Each scene shows the same named points in several views. A view is turned or mirrored, and shifted as a whole, has a little noise and may leave points out.
In the rows, zero is written as 128.

Scene 1
View 1
k_933: [114 129 127 152 111  80 133 135 106 120  94 113 118 136 148 142 114 120
 174 118 134]
k_634: [ 99  91 104 133 110  95 124  98 143 118 120 134 145  80 167 152 100  85
 164  79 124]
k_262: [111 106 108 157  85 108 114  91 169 129 150 138 162  62 173 164 112  90
 165  73 125]
k_566: [ 81 123 110 156  91  93 131 108 181 108 138 128 142  87 160 157  96  75
 174  79 126]
k_240: [ 81 135 121 146 112  73 144 137 138  99  99 112 113 133 146 142  95  93
 179 109 131]
k_495: [181 178 155 229  46 110  99 132 121 169 153 115 159 123 159 167 174 174
 173 130 144]
k_584: [169 102 131 148 113  92 111 122  52 157  88 121 137 125 161 145 148 159
 159 124 137]
k_545: [108 113 117 145 108  88 128 118 126 120 108 123 131 110 157 148 110 104
 169 100 129]
k_197: [ 88 166 132 181  85  83 140 143 163 105 124 108 121 135 144 151 107 101
 186 112 135]
k_630: [ 84 178 134 189  78  82 141 146 175 103 131 108 120 138 142 152 108 100
 190 112 136]
k_698: [132  92 115 134 117  91 119 111  92 136  98 127 138 103 164 146 122 121
 160 102 130]
k_845: [171 137 143 179  92  94 110 134  72 157 104 114 138 137 155 150 157 167
 167 134 141]
k_58: [102 174 139 189  81  83 136 147 152 113 123 106 121 145 143 151 118 116
 185 120 137]
k_604: [113  81 106 122 122  90 124 104 108 125 101 131 138  92 163 147 106 101
 161  90 125]
k_614: [167 111 130 163  97 100 105 114  81 158 112 125 150 109 165 153 149 151
 160 115 135]
k_357: [118 159 136 183  83  89 128 139 135 125 121 110 127 135 148 152 126 125
 179 119 137]
k_979: [111  96 121 111 152  66 142 140  54 113  49 110  99 153 145 125 105 121
 167 127 132]
k_740: [103 115 124 128 132  71 141 140  88 111  72 111 106 147 145 133 104 114
 172 120 133]
k_65: [148 131 127 186  67 111 103 105 144 152 152 131 165  84 170 167 143 129
 167  96 134]
View 2
k_58: [169  78 156 175  96 199 110 116 183 165 113 137 104 100 103 137 130 163
 123 101 136]
k_357: [160  89 133 163 102 188 107 126 163 150 112 130 107  99 107 133 131 163
 127 103 129]
k_604: [159 145 150 106 128 159  90 147 136 127 137 158 151 136 148  99 171 154
 120 104 134]
k_566: [190 111 184 138 118 179  60 129 167 149 154 132 127 119 155 143 178 190
 116 120 128]
k_65: [159 107  98 138 118 169  68 150 125 117 128  95 106  89 141 149 148 191
 133 119 102]
k_740: [150 125 158 132 111 176 135 130 164 151 110 185 143 135 107  83 141 124
 120  85 153]
k_979: [137 140 151 118 114 168 152 136 156 145 102 202 157 147 101  59 138 104
 120  76 160]
k_630: [181  73 172 178  97 203  93 112 191 170 124 133 103 100 113 149 141 176
 121 107 135]
k_845: [126 108  68 142 108 171 130 147 125 122  88 128 110  94  95 108 111 142
 139  93 119]
k_240: [172 106 183 148 109 187 108 121 181 162 127 166 132 127 121 112 153 152
 116  98 147]
k_584: [122 135  76 116 120 157 132 157 113 111  95 147 131 113 107  87 125 130
 135  90 125]
k_495: [137  77  49 170 100 185 100 145 125 122  93  79  78  59  99 157 102 179
 145 110  96]
k_933: [151 112 143 142 110 178 120 132 159 147 113 159 129 120 111 104 138 142
 123  94 140]
k_698: [147 139 124 111 125 158 104 150 129 121 122 152 142 127 133  97 154 147
 127 100 129]
k_197: [175  80 167 173  98 199 101 115 186 167 121 139 107 103 111 140 138 168
 121 103 137]
k_545: [164 123 152 128 120 172  94 137 151 139 130 150 134 123 134 114 158 159
 121 105 133]
k_634: [176 137 167 113 128 163  69 143 146 131 149 146 143 131 160 120 181 173
 117 114 129]
k_262: [181 123 149 122 128 166  47 146 138 126 155 113 126 112 167 147 181 198
 122 125 112]
View 3
k_614: [162 111 125  94  89 111 189 142 183 142 102 145 136 124 136 173 139 102
  89  96 160]
k_584: [164 127 134  92 103 115 175 142 185 127 101 140 146 119 110 169 173 110
  87  83 156]
k_65: [141  82 107 108  65 105 197 132 176 161 115 152 120 131 179 162  82  96
  94 123 159]
k_566: [ 84  89  82 150  72 105 150  92 147 132 140 153 136 114 162 108  57 108
 103 138 133]
k_240: [ 92 139  86 144  96 117 147  92 130 105 124 145 162 104 107 123  83 106
  99 104 124]
k_197: [ 99 138  79 139  81 117 178  98 119 121 114 147 156 111 124 148  39  88
 100 105 128]
k_933: [120 142 103 125  99 118 161 111 145 111 112 142 159 110 104 144 111 105
  94  94 134]
k_630: [ 99 140  74 141  76 116 183  96 113 123 112 149 154 113 128 152  23  84
 101 106 127]
k_357: [122 139  92 124  83 118 189 113 132 126 105 146 153 115 122 165  61  86
  96  96 137]
k_604: [111  98 110 128  96 107 134 108 176 119 135 146 143 112 133 109 143 127
  96 120 139]
k_634: [ 96  83  99 139  85 105 136 100 171 128 142 150 135 113 152 100 110 122
 100 136 138]
k_495: [175 118 111  86  64 114 242 151 160 166  84 149 128 135 160 219  63  71
  90  93 167]
k_698: [130 108 117 116  98 111 151 120 180 124 122 144 143 114 126 132 150 120
  93 108 145]
k_545: [109 113 101 131  91 111 152 106 157 121 126 146 147 112 129 126 108 112
  97 114 137]
k_262: [104  65  96 132  67 100 159 108 175 149 140 154 120 123 185 115  80 112
 101 146 147]
k_58: [114 145  83 131  80 118 190 107 121 123 105 147 156 113 120 164  44  83
  98  96 133]
k_979: [118 162 115 125 126 123 130 108 152  84 114 133 177  99  61 128 175 123
  92  77 126]
k_845: [170 137 124  89  93 118 203 145 168 135  90 141 146 122 114 193 132  93
  87  78 157]
View 4
k_933: [124 126 156  96 142 114 191 130 132 125 111  88 129 161 117 157 108  64
 136 157  97]
k_262: [ 66 158 144 136 120 123 161 139 132 161 110  74 148 113  63 138  78 109
 153 127 163]
k_698: [114 144 132  94 121 127 193 123 136 101 103  96 142 141 100 156 103 108
 157 156 116]
k_545: [ 98 142 151 105 135 115 183 128 138 136 110  82 141 146  96 147  98  85
 143 156 119]
k_979: [137 134 150  54 142 110 218 105 152  86 104  98 139 188 137 155 124  79
 141 207  66]
k_740: [126 131 158  72 147 109 205 117 145 110 109  90 134 180 129 152 117  66
 134 189  78]
k_495: [165  90 135 157 123 147 162 174  76 119 117  95  91 111 104 197  95  54
 140  39 126]
k_630: [ 99 118 187 132 160 102 164 151 123 189 125  66 116 156 105 149  94  23
 114 129 114]
k_566: [ 59 154 168 129 139 109 162 136 141 183 115  66 145 135  74 130  83  80
 138 149 147]
k_65: [110 131 134 146 117 138 160 154 106 136 112  87 125 107  79 166  85  94
 152  85 151]
k_614: [148 122 121 113 114 142 187 140 109  87 105 103 121 127 105 179 103  99
 157 105 116]
k_584: [160 122 117  91 115 139 201 129 118  63 101 110 125 140 118 181 113 103
 159 130  97]
k_357: [124 114 163 124 146 117 174 148 116 148 119  80 115 149 109 164 101  45
 129 119 109]
k_197: [100 121 182 126 157 104 168 146 127 177 122  69 119 157 106 150  96  32
 119 136 112]
k_604: [ 94 155 140  93 125 119 189 118 145 117 104  89 150 144  94 143  99 110
 155 172 122]
View 5
k_58: [153  87 108 116 171 168  92 141 163 123 100  67 150  97 162  98 103 104
  99 128 169]
k_845: [174 113  70 140 132 170  60 120 162  97 130 167 148 138 134 113 109 118
 101 117 152]
k_357: [151  94  99 120 158 164  92 135 159 119 108  94 149 112 163 104 108 106
 101 129 164]
k_566: [101 102 115 106 150 131 147 140 129 151  96  75 139 116 224 103 123  96
 108 165 153]
k_495: [175  48  64 102 131 169  60  85 185  87 146 148 154 122 161 147  71  93
 107  98 148]
k_604: [113 154  97 139 132 134 129 147 118 140 103 140 136 148 190  91 148 118
 104 169 146]
k_197: [141  91 115 114 172 161 108 146 155 131  94  58 148  97 175  94 109 102
 100 138 170]
k_614: [152 118  70 134 121 154  81 116 148 107 131 175 144 148 160 119 116 115
 104 131 143]
k_545: [125 131 102 131 145 144 118 146 131 136 101 113 140 130 183  94 134 114
 103 156 154]
k_240: [130 131 121 133 169 154 117 166 136 144  84  68 143 110 172  75 135 117
  97 157 168]
k_65: [128  77  78 101 122 139 110 100 150 119 131 140 142 135 205 138  99  92
 112 136 139]
k_634: [ 98 133 103 123 135 126 144 142 118 150 101 115 135 139 215  99 141 107
 107 174 146]
k_740: [147 165 107 158 161 162  95 173 135 130  91 111 143 127 138  66 149 132
  94 152 168]
k_630: [143  80 117 108 176 164 107 145 159 132  95  46 150  90 177  97 104 100
 100 135 171]
k_698: [128 149  88 143 128 142 108 141 128 127 111 155 139 150 173  96 141 122
 103 157 148]
k_262: [ 94  97  97 100 127 121 148 118 127 145 114 116 136 136 235 123 119  93
 113 165 140]

In a view up to two points have been moved. Name them for each view, in the order of its rows, or write none.
view 1 -> k_614
view 2 -> k_58, k_197
view 3 -> k_357, k_495
view 4 -> k_740, k_604
view 5 -> k_240
